Each row is a point on a tangle of strands that fork and nearly touch. The rows are in no order.
In the rows, zero is written as 128.
Points whose rows are less than 163 apart are linked; no others are. Some points are linked to none.
Sok: [144 127  85 128 124 147 147 145  98 152 101 161 135 137 156 167 183 131
 105 140 117 108 122 161 148 173 111 155  97 167 108 132  78 119 106 116
 127  95 190 136 119 126 181 133 140 111 137 121  74 221 184  82  85 151]
padun: [137 135  74  74 161 112 154 118 116 131 183  77 100  81 117 119 137 150
  92 160 163  98 127 155 116  63  80 114 150 139 103 166 119 159 140 132
 189 139 108 182 137 128 132 108 156 137 158 117 135 108  93 169 146 102]
nafep: [123 105 138  98 156  94 139  95 149 111 154 147 118 112  94 105 102 159
 113 109 209  61 138  95 113  82 121 100 151 161 115 129 179 127 113 153
 168 122 139 117 118 121 132 101 135 184 133 125 164  60 144 198 160  85]
Dor: [124  66 129 122 119 183 142 138 136 127 133 171 117 112 135 135 160 152
 118 134 141 100 169 149 119 179 128 161  98 127 121 143 118 118 114 118
 108 117 163 131 112 118 195 156 105 141 123  71 107 136 178 126  92 170]
bam: [102 150 148  73 106 133 148 156  90 131 169  56 126 111  95 160  59 105
 165 148 141 138 122  62 113  81  92  99 116 169 152 120 132 161 184 162
 152 155  84 142 109 117  71 126 110 115  99 227 189  94  93 151 139 110]
nar: [120 129  78 104 131 146 153 126  93 152 169 134 100  98 130 154 168 144
 132 154 162  73 138 171 123 124  91 159 132 173  95 149 104 130 127 126
 175 113 150 174 128 109 167 128 144 151 137  96  92 135 163 139 103 146]
levil: [159 126  90 128 149 146 133 117 147 113 115  91 117 129 144  96 151 142
  74 145  84 172 132 179 141 121 135 152 145  60 108 179 104 135 130 101
 140 145 103 141 167 138 144 127 147 107 161  65 113 160  98 104 139 155]
novir: [122 132 108 114 132 141 186 166  98 101  72  73  89 144 117 197 103 123
 152 137 152 124 126 113  82 146  99 111 106 140 101 103 107 131 174 163
 174 121 199  66 154  61 125 103 173 177 128 150  71 147 176 172 135 139]
Mefit: [151 135 168 121 157  82 121 100 171 138 114 139 156 127 130 122 131 137
  84 113 149 131 116 115 148 102 148 101 113 120 164 114 152 123  95 133
  98 131 127 121 127 182 136 111 122 110 123 179 188 101 103 123 142  54]
fuduf: [ 79 127 105 133 105 179 109 141  98 115 135 129 104 158 136 103 137 122
 162 145 167 129 110 174 142 142 130 142 121 131  90 153 116 106 124 132
 172 131 133 131 117 106 119 149  95 168 154  56  85 133 155 139 138 158]
gazog: [106 179  80 121 101 125 119 158  74 166 165 127 123 142 150 152 162 101
 172 158 117 124  88 174 142 131  97 146 119 187  95 131  83 122 127 114
 163 114 123 161 127 144 107 139 114 122 125 136  76 171 120  96 105 155]
mudid: [115 124 199 143  77  96  48 122 139 119 108 147 150 129 133  81  79 110
 137  86 105 164 156  75 131 101 168 121 130 110 190 106 149 131 123 106
  66 159  78 102  80 136  66 142  80  78 119 183 200  83  81 111 152 117]
pigu: [105 173 211 149 141 130 106 119 145 111  69 132 153 157 118 140  83  94
 156 106 178 149  88 117 145 114 168  80  91 102 148  87 158 108 114 141
 138 119 129  86 152 167  99 106  86 142 118 185 147 119 144 136 159  55]
Vulat: [ 66 149 166 127  81 218  96 174  94 113 106 107 139 155 140 144 113 107
 191 150 161 163 111 148 133 136 143 117  74 117 127 144 126 119 147 150
 156 150 104 124  92 114 100 146  56 130 127 125 116 118 145 118 145 135]
ferap: [115 177 127  94 144 172 164 165 109 164 149  76 142 122 154 197 167  97
 148 192 136 150 107 170 150 140  85 110  55 145 121 152  87 140 138 151
 166 126 132 160 119 182 156 114 101  94 132 173 119 167 130 102 101 108]
fena: [ 70 134 132 106  91 205 125 159  98 112 142  95 111 135 134 130 130 123
 160 157 179 132 115 160 129 118 118 126  89 132 108 157 117 124 142 157
 183 141 109 137  96 115 123 145  72 164 149  88 111 106 142 154 142 139]
Toba: [162 167 105 118 118 126 137 154  74 106  22  74 120 176 153 165 121 134
  91 121 165 178 115 140 158 131 140 119 107 129  99 146 116 155 147 129
 187 144 164  83 141  92 111  75 147 147 172 139  83 213 146 110 169  93]
Maba: [177 149  84 146 113 111 121 130 102  73  51 100 115 188 152 131 129 137
 100 105 124 181 118 149 162 123 156 145 145 136  87 158 119 140 127 125
 189 133 161  84 143  80 117  79 154 160 175  99  74 210 147 109 169 131]
tisod: [153 142  67 140 137 134 137 139 127 136 122  90 126 126 150 121 150 122
 117 144  63 175 111 170 128 142 119 156 146  69 120 150  74 133 151  91
 120 144 112 150 173 130 134 144 161  95 130  90  92 176  93  89 112 175]
nos: [148 131 121 129 165 137 159 110 139 168 177 157 136  80 128 157 185 123
 124 163 102  88 127 141 112 156  92 140 124 128 108 117 114 108 118 109
 117  87 169 160 164 170 202 140 158 106 121 124  99 143 168 124  78 142]
razil: [105  88 132 126 152 160 120  94 151 121 174 200 125 123 118  81 168 159
 125 120 189  64 145 174 136 130 147 149 130 169 111 169 156 122  70 122
 145  95 149 153  97 143 188 137 102 171 166  41 119 108 189 134 127 125]
nema: [127 137  82 129 124 139 125 127  96 149 151 160 119 130 148 136 184 133
 128 131 140  89 130 171 154 142 120 165 126 170  87 155  86 118 105 104
 148 102 161 163 119 130 169 143 131 131 156  70  69 196 174  96  98 157]
gil: [125  83 108 132 169 126 140 102 174 152 209 175 102  79  96  90 148 162
 135 145 134  61 152 124  98 108 117 142 165 104 100 148 154 124 103 121
 113 107 136 168 152 161 181 145 159 132 120  71 123  68 141 166 111 134]
nemi: [113  77 131 153 138 131 139 131 148 172 200 177 126 100  89 105  98 125
 201 135  77  67 142  72  93 145 108 132 166 134 149  68 157 114 135 131
  62 119 130 125 155 123 131 160 156 127  68 138 162  52 132 171 101 178]
gubu: [145  83  92  81 105 142 136 162  87 110 104  78 113 106 132 147 106 144
 102 125 102 148 165 114 109 119  98 144 125 110 146 145 107 160 189 130
 123 175 102 126  90  71 107 132 126 106 135 128 146 127  97 122 127 176]
Tos: [121 163 169 140 173 170 151 119 171 167 151 155 155 134 123 143 162  94
 159 179 129 112  88 174 136 170 118 106  55 108 146 116 117  84  99 140
 111  93 168 149 154 218 199 131 110 111 131 133 109 142 169 117 100  99]
luk: [ 90 164 121 106  70 123 109 151  71 165 133 115 157 148 139 162 129 111
 172 126 152 141 103 115 139 101 111 119 117 200 128 120 117 139 125 133
 140 133 105 162  81 129  80 122  89 117 122 190 127 142 113  96 122 110]
Bogit: [ 99  83 152 141 128 156 104  96 132 110 144 190 140 140 128  73 171 145
 114  95 183 111 137 155 159 132 167 145 121 167 128 172 150 119  74 120
 124  98 130 148  76 142 166 146  80 161 154  67 129 116 166 106 129 111]
vil: [158 173  85 167 110 102 113 118 103  91  84 136 106 195 145  98 129 125
 130  97 130 164 110 155 160 130 170 132 162 146  66 125 129 116 122 127
 193 123 149  86 172  87  93  97 162 182 163  75  70 188 148 130 173 138]
gapod: [140  82  94 145 105 153 178 158 131  99  79 123  96 139 125 161 114 141
 145 125  98 125 154 126  96 191 112 154 132 120 100 107 110 124 154 155
 125 132 189  60 133  52 145 120 175 159 126  92  72 150 173 148 115 201]
kap: [125 163 108  82 143 152 184 167  99 138 100  56 115 122 144 206 153 112
 118 171 177 140 111 165 127 130  96 109  71 141 121 153  89 161 152 154
 204 128 152 138 119 140 152  99 120 131 143 158 111 173 139 137 117  94]
Sapat: [121 100 134 164 124  88 121 122 146 144 170 182 136 119  92  99  79 117
 173  99  67  94 149  47 105 148 135 125 177 127 163  51 143 118 132 133
  42 124 108  99 143 104  88 164 149 117  66 147 168  78 102 148 111 170]
lor: [140  87  85 152 101 117 106 117 115 102 139 132 110 138 123  76 126 149
 119 104 114 130 145 132 128 115 136 159 197 124 110 146 128 135 136 102
 139 140  98 130 138  72  86 145 150 149 139  64 106 126 109 129 142 170]
Vikil: [121 149  80 112 174 110 134 101 157 142 185 108  91  96 120  93 144 148
 117 164 136  85 114 178 119  84 118 120 168 109  89 166 126 126 115 128
 175 114 118 174 170 155 152 116 168 146 147  72 105 105 118 167 139 134]
giru: [158  77 115 169 149 101 116  94 170 127 159 192 135 114 114  73 173 148
 106  96 106  93 143 118 123 152 158 159 188 121 112 132 152 125  93  84
  88 104 138 133 162 129 159 150 170 138 105  69 114 136 145 129 107 151]
Teb: [116 109 109 134 142 138 139 145 153 161 213  98 113 114 105  88  87 119
 163 164  16 137 122 107 107 127 124 129 166  96 151 121 130 129 165 130
  80 153  80 144 168 132  97 163 146  86  84 136 157  73  71 147 143 183]
Tepe: [100 213 193 186 126 127  72 125 134 120  71 122 146 181 141 134  92  78
 161 111 162 173  72 139 154 103 181  96 128 108 120 101 146 106 126 126
 156 129 103  87 167 145  71 102  98 141 132 159 114 139 123 121 183  60]
bil: [123 120 131 108 106 141 112 123 124 147 150 117 154 108 149 123 179 145
  90 134 132 150 149 145 152 114 129 156 110 141 143 196 104 148  90 105
  98 141  91 200  69 185 150 138  79  73 149 143 174 136  93  69  88 105]
liv: [128 144  94 116 120 110 165 168  85 121  83  84  92 146 123 187  84 126
 150 130 133 119 128  85  95 130 101 114 128 156 129 101 110 138 184 165
 144 123 161  89 134  60  96 101 159 167 112 185  94 151 140 161 137 138]
nupum: [142 164 122 100 125 134 155 154 100 114  51  70 128 150 145 192 147 121
 101 145 170 163 115 151 145 135 117 108  76 137 119 148 105 153 148 146
 183 139 154 111 124 127 136  92 126 133 153 154 103 195 137 113 138  90]
Fil: [147 142 177 163 118  71  59 115 176 123 104 150 161 140 140  84  83 116
 110  90  75 156 143  86 146 120 172 116 140  79 187  88 147 122 124 100
  64 150  75  94 142 149  77 132 128  78 110 165 192  96  71 109 158 106]
bep: [169 107 163 161 167  66 130  90 189 152 138 214 150 105  99 108 149 136
 103  91 110  87 115  84 127 147 143 115 149 122 153  72 167 101  83 105
  61  97 168 109 162 161 160 137 155 127  89 143 153 103 137 140 111 103]
nibub: [102 161 106 105 111 164 153 163  83 170 159 124 136 126 145 174 161 115
 164 164 134 112  99 164 144 144  92 138  79 163 128 147  86 123 128 136
 150 126 146 168 105 148 143 135  94 113 129 151 103 156 143  99  90 138]
medar: [141 172 134 133 188 148 161 117 142 194 193 144 143  87 127 162 175  99
 148 188 101 104  88 152 129 147  97 124  93 120 121 131  99  88 117 117
 127  91 164 180 172 222 200 134 154  89 128 145  99 145 157 115  88 129]
gub: [116 159 148  76 113 106 142 141 119 144 154  61 151 116 123 166  80 112
 141 142 127 153 122  76 132  79 101  96 110 161 168 139 143 166 161 159
 138 159  81 152 100 159  69 110 105  73 121 238 209 113  77 130 145  76]
zon: [ 86 161 132  98  78 138 140 156  68 154 176 101 132 129 105 161  81  97
 205 145 146 133 108  87 117 103  92 109 126 206 132 115 128 134 161 166
 148 136 105 152  87 123  50 126  93 123  96 217 155 108 101 137 126 127]
gule: [143 143 115 146  84  74  86 140  80 141  74 142 144 140 142 133 111 120
 139  95 113 148 131  82 134 124 141 129 154 163 132  90 124 130 139 123
 105 130 116 115 101  89  72 123 121 118 113 183 125 161 106  86 136 121]
pulo: [119 113  93  88 111 139 161 180  62 108 109  65  82 119 107 191  73 131
 146 140 147 114 155  82  84 122  80 118 121 159 132  99 110 166 217 175
 151 150 140 103 101  47  94 121 154 154 121 162 111 116 135 172 120 164]
Keni: [106 105 131 130 134 116 125 108 149 127 180 146 118 121 100  86 116 152
 149 115 153  87 125 122 114  91 123 114 176 139 105 124 153 123 123 140
 140 134 114 133 134 112 107 135 138 162 119 102 139  58 118 182 141 138]
por: [105 178 201 129  74 142  49 144  92 100  94  92 142 161 145 142  44  97
 180 120 135 187 136  75 124  95 157 114 116 117 162 105 137 139 184 127
 120 161  72 117 104 109  27 120  88  86 120 202 161 115  89 114 169 114]
dap: [133 113 148 140 127  68 104 124 148 128 129 135 134 111 104 104  50 116
 134  93  48 119 151  41 106 149 147 126 166  93 189  51 139 128 154 133
  40 139  94  93 135  98  81 153 154 101  81 174 174  92  88 124 135 161]
Ripa: [ 85 175 178 128  84 194  89 178  98 112  83  95 147 164 152 168  93  97
 181 140 159 188 111 145 140 123 150 107  70 118 136 144 126 130 149 140
 153 148 101 113 102 135  82 126  60 106 131 177 127 154 124 103 152 110]
tupi: [105  83 112 121  86 177 102 150  94  89 126 136 104 154 153  93 145 156
 124 123 166 137 152 175 147 147 141 156 137 143  87 179 126 135 136 133
 163 137 123 136  89  75 129 148  93 161 156  39 100 140 159 123 139 177]
tik: [104 120 196 119  99 127  87 125 162 126 140 139 149 123 123 110  96 125
 130 117 129 154 138  86 138  88 153 113 111 114 180 124 161 135 121 129
  88 153  84 120  85 164  85 140  82  79 104 183 214  66  88 136 141  96]
Nosak: [140  98 121 139 143 130 122 107 151 121 126 125 128 127 134  78 157 157
  74 124 120 133 140 161 146 120 144 148 137  96 122 166 130 131 114 100
 120 132 102 146 129 144 156 139 111 121 146  80 153 121 123 116 131 124]
gof: [130 199 122 141 124  92 124 133 107 181 124 144 173 134 149 181 144  83
 165 132  85 149  90 135 156 146 128 109 111 170 150 101  99 115 119 128
 111 101 132 144 139 172 123 116 127  84  96 210 117 185 104  67  97 110]
sumef: [120 115 205 103 120 137  89 117 156 101 119  99 137 127 112 109  79 142
  92 115 146 156 145  97 129  69 161 105 109  84 180 145 161 152 140 142
 115 174  74 106  93 142  97 125  91 102 136 171 223  54  75 149 171  77]
sar: [105  74 137 157 147 149 102 114 162 166 220 189 130  83 101  56 162 146
 144 133 109  82 145 105 106 130 138 158 171 112 121 139 145 130  87  92
  68 123 113 164 134 164 165 174 116 116  98  81 146  71 132 140 102 157]
Febu: [152 160 155 185 144  65  84 109 171 124 103 154 150 151 130  92 101 101
 109  98  66 162 112 102 145 132 175 119 157  73 161  81 139 101 116 105
  78 132  97  83 174 140  88 128 149 111 109 140 151 117  89 126 162 115]
fabu: [140 156 113 179  70  94  55 137  90 112  92 135 134 168 150  93 109 108
 131  97  77 192 127 129 140 124 152 158 178 109 128 121 100 121 159  94
 120 149  85 109 141  84  43 134 125 115 131 104 104 179  87  78 147 158]
suz: [113 114 155  89 109 156 133 129 110 127 115 116 144 107 126 152 146 145
 106 123 188 138 144 130 130 106 113 115  79 159 159 155 142 154 113 142
 138 147 128 163  54 145 140 121  66 125 144 162 169 113 132 119 112  82]
zorip: [122 100 147  90  86 145 120 141  82  98  76 122 136 121 134 146 114 157
 113  86 198 128 157  94 132 108 113 107 101 181 138 129 165 156 137 145
 141 135 140 121  52  92 126 113  89 168 139 164 146 122 150 126 137  91]
Vep: [127 102 189 135 169 155 127 123 202 170 183 178 144  86 113  85 158 140
 110 158 106 116 123 134 120 145 148 128 104  70 156 142 153 112  82 107
  57 123 135 152 134 220 197 155 116  91 115 120 170  65 114 136 117 110]
vedi: [137 151 123 165 156  97 126 110 176 110 105 122 131 141 119 105  92 112
 126 114  61 159 105 134 128 138 158 117 155  59 134  90 131 104 129 126
 110 130 123  85 199 120 104 130 166 128 114 107 124 119 110 147 151 138]
sikiv: [152  87 159 182 158  93 111 101 182 144 145 216 161  96 117  78 173 137
 111  93 101  96 135  94 131 168 160 146 166 103 150 106 147 114  87  72
  39  93 139 123 157 163 169 165 148 107  94 103 141 122 134 117 102 141]
Tibu: [120 114  73  93 108 136 149 153  71 141 127 102 100 116 128 164 133 152
 133 139 156 100 140 143 118 113  91 143 129 183 103 142 104 151 154 142
 177 130 142 146  95  85 113 124 143 157 144 120 102 139 132 142 114 152]
sesas: [101 127 136  98  95 173 126 133 109 145 131 108 147 123 150 142 167 144
 113 139 162 138 143 156 146 133 114 148  77 155 147 183 104 147 102 133
 137 148 116 183  43 163 152 136  65 105 161 145 160 139 114  79 100 107]
kel: [145  88 136 113 127 109 124 113 143 135 124 148 150  95 128 115 172 154
  94 111 133 119 146 123 133 125 133 160 134 144 146 153 134 149  91 101
  84 123 113 162  93 152 153 143 115  96 134 129 165 130 105  99 100 116]
mivof: [137 107 134 117 108 117 106 130 102  90 105  93 115 130 117 120  60 136
 121 105  89 147 158  81 110 112 121 135 153  97 157 113 134 153 194 132
 103 181  84 113  97  67  72 129 126 108 130 145 166 100 101 128 142 156]
mozan: [138  96 103 180 153 123 111 108 170 124 174 159 116 118 132  50 167 141
 120 120  88 121 134 154 131 148 155 166 184  71 100 163 126 121 100  83
  98 120 116 142 179 132 152 153 154 136 127  24 107 140 134 129 119 181]
ver: [130  55 130 107 102 175 145 150 116  99  89 151 116 128 133 145 132 159
 111 111 163 116 174 130 115 159 121 138  96 146 121 142 152 150 135 142
 131 130 163 103  76  79 168 134 114 170 137  93 111 126 183 141 113 155]
Fonu: [156  78 113 118 135 129 191 139 131  85  63 111  93 126 120 185 116 141
 114 120 126 122 159  98  68 158  96 131 115 143 116  92 135 140 162 164
 139 118 202  61 133  55 151 104 192 177 120 130  83 134 183 173 127 151]
lodod: [162 116 153 124 145  84 116  90 147 146 124 167 159 110 119 124 170 152
  84  92 153 111 126 111 142 119 137 128 133 154 152 134 152 128  71 107
  93 111 140 152  94 173 161 124 107 108 134 154 168 127 116 100 112  79]
zeva: [107 132 172 153 128 143  74  99 143 122 154 162 152 151 143  63 162 135
  91 114 182 133 129 170 164 107 164 141 131 147 139 185 138 122  53 115
 126 130 104 156  74 173 154 142  69 141 168  85 153 103 119 109 144  84]
pif: [151 127 179 102 128 122  81  98 139  71  71  87 131 148 131 107  98 154
  44  97 154 177 145 110 144  65 156 113 127  74 165 166 159 168 148 130
 139 173  75 104 105 118  95 100 112 118 163 147 200 106  96 133 182  72]
vepi: [112 191  83 149 124 110 135 134 108 174 187 141 115 134 130 128 139  97
 195 162 115 113  84 154 138 124 105 127 146 160  89 110  93  93 132 125
 155  93 128 160 159 149 110 133 148 133 120 133  84 143 127 128 104 160]
lezo: [191 126 120 119 159  88 190 114 136 125  73 123 124 133 140 193 161 123
  73 125 125 126 130 136 127 166 107 128 102 136 117  96 125 118 106 132
 124  97 211  94 156 141 186  93 175 131 126 161 111 204 156 118 100 101]
bozek: [126  45 111 131  74 146  93 140 108  97 145 155 117 133 133  74 146 165
 120  91 125 125 164 134 123 132 146 166 172 146 106 158 131 157 140 107
 115 147  90 142  85  69 119 156 119 149 133  59 126 124 130 120 131 188]
mepoz: [108 160 182 160 128 127  96 117 155 141 114 171 179 145 136 125 145  96
 150 121 144 142 105 133 159 154 155 120  82 138 172 112 133  99  69 117
  96 111 126 129 100 186 133 132  68 106 121 153 142 136 139  74 115  88]
nik: [153 119  87 134 118  65 122 106 111 100 137 130 110 143 124  96 111 141
 119  94 114 116 140 104 129  97 127 145 204 141  94 119 136 138 141 125
 141 138 110 125 137  70  75 115 166 155 132 105 111 132 120 140 141 146]
nibo: [104 207 142 129  96 114  90 137 110 172 132 139 186 150 149 170 147  92
 175 127 129 159 101 133 157 133 131 117 101 192 156 126 111 122  98 124
 116 116 114 168  89 180  95 117  84  82 122 209 138 164 102  51  97  96]
Vuger: [160 157 101 135 118  99 146 156 108 158  87 145 140 124 153 178 149 102
 123 128  80 143 117 122 136 165 122 125 112 135 140  89  91 116 128 111
  90 110 142 119 137 126 125 139 145  91  98 177 112 185 123  75  84 148]
linu: [137 116  93 118 130 161 170 160 123 141 132 100 104 114 140 155 138 121
 145 169  62 139 125 156 120 169 108 142 108  92 123 119  90 116 155 127
 124 133 138 131 162 120 148 150 139 108 107 114 104 147 122 122  97 192]
pifo: [170 118 123 121 180 103 190 102 176 108  97 118 112 113 110 160 137 122
  78 132 102 116 119 129  93 154 103 120 123  97 112  89 131 108 129 141
 126  90 194  89 185 136 187 103 197 134 117 119 105 156 154 158 127 114]
Mol: [129  81 128 105 131 171 174 132 137 143 136 152 118  87 127 166 171 140
 104 156 116  94 160 145 104 163  88 158 107 119 127 129 114 129 127 126
  97 110 167 158 130 140 200 153 116 111 117 107 125 130 156 123  84 158]
Pabe: [127 116 135 187 141 133  90 108 166 122 147 154 133 135 146  55 165 126
 101 118  99 148 125 171 153 139 175 151 155  77 126 165 124 112  98  83
  93 127  92 140 152 154 146 165 116 125 141  53 127 132 124 102 129 151]
Rabu: [153 121 120 105 156 107 156 101 139 102  93  98 115 126 133 136 122 140
  72 114 144 130 124 131 135 106 123 118 133 112 113 134 147 133 137 137
 161 132 128 115 152 109 131 105 151 150 150 127 131 138 123 159 150 102]
buro: [106 168 185 175 125 130  73 103 138 126  97 160 164 166 143 101 147 114
 115 110 171 157 119 158 170 127 186 115 106 135 158 138 141 111  65 123
 109 116 112 131  94 169 127 117  64 125 141 128 140 126 126  91 148  66]
zoz: [130 131 117  76 156 109 164 118 143 147 167  74 122  82 113 137 133 141
  92 159 121 122 119 121 124  75  82  97 132 131 129 163 127 164 144 134
 144 146 102 174 127 164 140 115 135  94 135 163 174 100  78 148 121  88]
rekep: [104  93 116 148 136 114 147 119 153 147 213 161 119 106  93  93 101 137
 188 133 114  65 144  97  94 127 116 126 185 140 127  94 150 103 139 134
 108 126 121 128 167 107 115 159 166 155  84 112 134  49 128 181 111 163]
diz: [121  95  95 133 126 169 160 160 136 119 117 115  99 119 125 144 125 127
 161 148  78 126 146 137 103 181 115 154 133  88 122 104 108 108 153 138
 118 131 149 102 157  84 140 147 158 135 110  90  90 124 145 145 111 198]
gozi: [127  92 159 112 117 175 142 141 109  89  62 135 128 151 138 141 128 145
 111 109 193 130 151 123 128 152 143 118  86 151 126 121 162 133 132 145
 159 117 167 100  88  95 159 117  95 174 137 127 109 142 183 134 144 115]
vafu: [176 107  80 125 123  75 152 105 118  72 113 113 103 152 115 117  93 158
 110  85 123 119 157  96 118 103 130 141 195 154  96 127 145 157 159 133
 159 137 134  99 146  37  89  91 193 177 153  97 105 145 137 142 161 144]
zom: [129 117 166 122 119 122 103 134 134  95  98  98 127 131 119 123  48 122
 136 114  68 155 156  73 111 131 144 118 128  67 184  80 140 133 183 132
  82 171  82  86 127  88  74 136 130  90 106 160 171 103  93 140 154 158]
lamu: [ 94 198 166 141 112 143  93 134 114 127 115  97 146 166 140 154  95  85
 158 143 158 178  86 146 148  97 141  99 108 125 115 130 133 122 145 140
 173 137  88 123 135 155  65 116  94 121 134 158 134 141  97 113 161  75]
Mezi: [134  70  96  88 126 142 154 136 117 102 145  74  99 104 120 121 114 163
  92 130 104 130 173 121  98 101  99 146 152  98 113 154 128 171 177 136
 139 173  93 138 123  71 124 133 135 137 140  95 142  92 103 152 134 161]
fopef: [115 213 107 159 148 108 139 131 127 140 145 115 128 162 132 138 111  77
 176 162 105 143  64 161 143 141 130 108 136 109  96 104 117  91 139 130
 164 109 129 120 193 142 102 122 157 134 126 132  83 150 115 132 138 137]
kuzes: [126  75 106 101 136 152 156 134 134  80 132  84  88 107 104 123  94 156
 115 125 131 117 173 114  83 121 106 130 157  95 113 139 141 151 177 165
 157 165 129 109 129  50 129 129 173 168 145  76 121  75 133 184 141 168]
mir: [155  94  88 119 135 108 166 112 134  71 106 108  83 126 114 134  95 156
 128 101 145 107 168 100  93 120 117 135 183 142  86 126 149 145 155 166
 178 138 149  84 147  44 115  93 213 196 155  87  94 110 156 180 155 146]
mided: [153 121 156 142 199  99 166  86 203 125 114 139 119 122 100 120 124 126
  99 134 122 114 108 121 105 137 137  93 125  77 126  95 173 105 107 137
 123  98 178  87 190 160 173 103 172 149 114 116 121  98 148 189 150  88]
Dol: [164 149  85 126 188  84 129  80 137 152 162 126 108 124 143  91 162 153
  81 145 143 104 115 166 148  90 136 132 160 127  88 179 127 130  95 106
 166 115 125 170 148 194 164  94 169 122 166  80 115 152 114 126 149  96]
Dager: [113 176  97 167 119 132 108 116 109 110 113 139 117 167 148  94 142 118
 138 120 140 138 107 184 161 147 162 136 140 131  72 136 112  95 105 125
 181 105 142 107 159 112 108 118 135 174 155  46  65 167 151 126 153 152]
sezop: [109  96  72  92  87 146 142 172  50 130 138  86  85 112 128 168  94 151
 155 130 152 102 157  93  81 108  72 140 144 195 108 127  99 166 190 154
 150 150 126 136  80  48 107 128 137 155 116 150 113 114 122 155 109 177]
neku: [169 133  96 115 124 116 159 141  97 177 120 161 151 117 150 202 184 123
 101 124  97 110 125 144 125 169  94 148 101 148 135 105  83 124 117  96
 100  96 173 146 125 156 174 131 149  70 117 177 102 209 142  63  63 133]
pomur: [169 136 147 151 190  69 143  77 185 137 145 177 136 117 107 108 139 131
  97 118 139  94 101 113 128 135 151  98 144 108 128  90 172  99  73 128
 108  87 174 108 183 180 177 109 171 144 113 124 127  99 138 165 139  84]
funu: [137 154 211 147 157 121 127 116 180 111  75 128 158 152 129 141 101 109
 122 120 155 165 117 130 147 133 171  83  78  83 171 108 161 111  99 129
 111 121 122  87 144 185 132 106 104 111 126 177 170 118 124 128 147  55]
mida: [ 98 152 183 146 133 169 124 121 151 164 135 192 182 140 119 137 158  89
 166 147 131 128 110 151 142 183 136 117  44 139 171 106 120  85  72 128
  98  98 160 139 113 190 171 136  72 119 126 157 116 143 175  92  93 101]
raseg: [ 91 125 145 156 102 154 119 152 122 113  99 160 125 134 123 120 104 106
 177 110 129 123 117 115 125 164 136 115 121 132 129  79 137  90 124 135
 108 119 140  89 127  96 117 145 101 163  99 127 109 115 164 134 124 160]
sigos: [133 102 126 126 173 140 121  88 164 140 192 164 120  95 119  67 170 155
 103 152 170  70 127 154 137 125 137 141 134 121 116 182 145 126  79 115
 126 107 139 176 125 178 209 142 120 143 158  51 126  97 154 145 121 111]
Ziz: [137 133 140  66 146 111 160 132 156 149 163  62 142 102 121 162 108 128
  96 158 121 145 129  98 115  79  96  96 107 124 163 153 129 172 148 141
 127 158  94 156 121 171 111 123 136  70 118 203 203  94  75 140 133  85]
naba: [126 177 107 166 159 103 148 124 151 130 133 128 129 135 122 118 115  96
 169 148  77 137  80 140 127 141 136 100 151  88 122  91 125  90 123 134
 125 114 140 110 205 139 113 133 173 130 104 122 101 120 121 149 137 143]

A fork is a point with three links, a tip a point with one. Leave the first point through the second and follow the links. Name the first fork or tip that comes.
mivof / gubu | fuduf
pifo / mided | Nosak
lamu / Tepe | kel
Maba / Toba | pif
neku / Vuger | Dol
nos / medar | sar
nik / vafu | nafep

Follow the links from the first point to the second, and from the first to the third. Name the last point that the two ways share.
gozi / liv / bep | Nosak
fena / pifo / diz | Nosak
bep / suz / fena | kel
nik / kap / Vulat | fuduf
vepi / lodod / nik | fuduf
mozan / vafu / Tos | kel
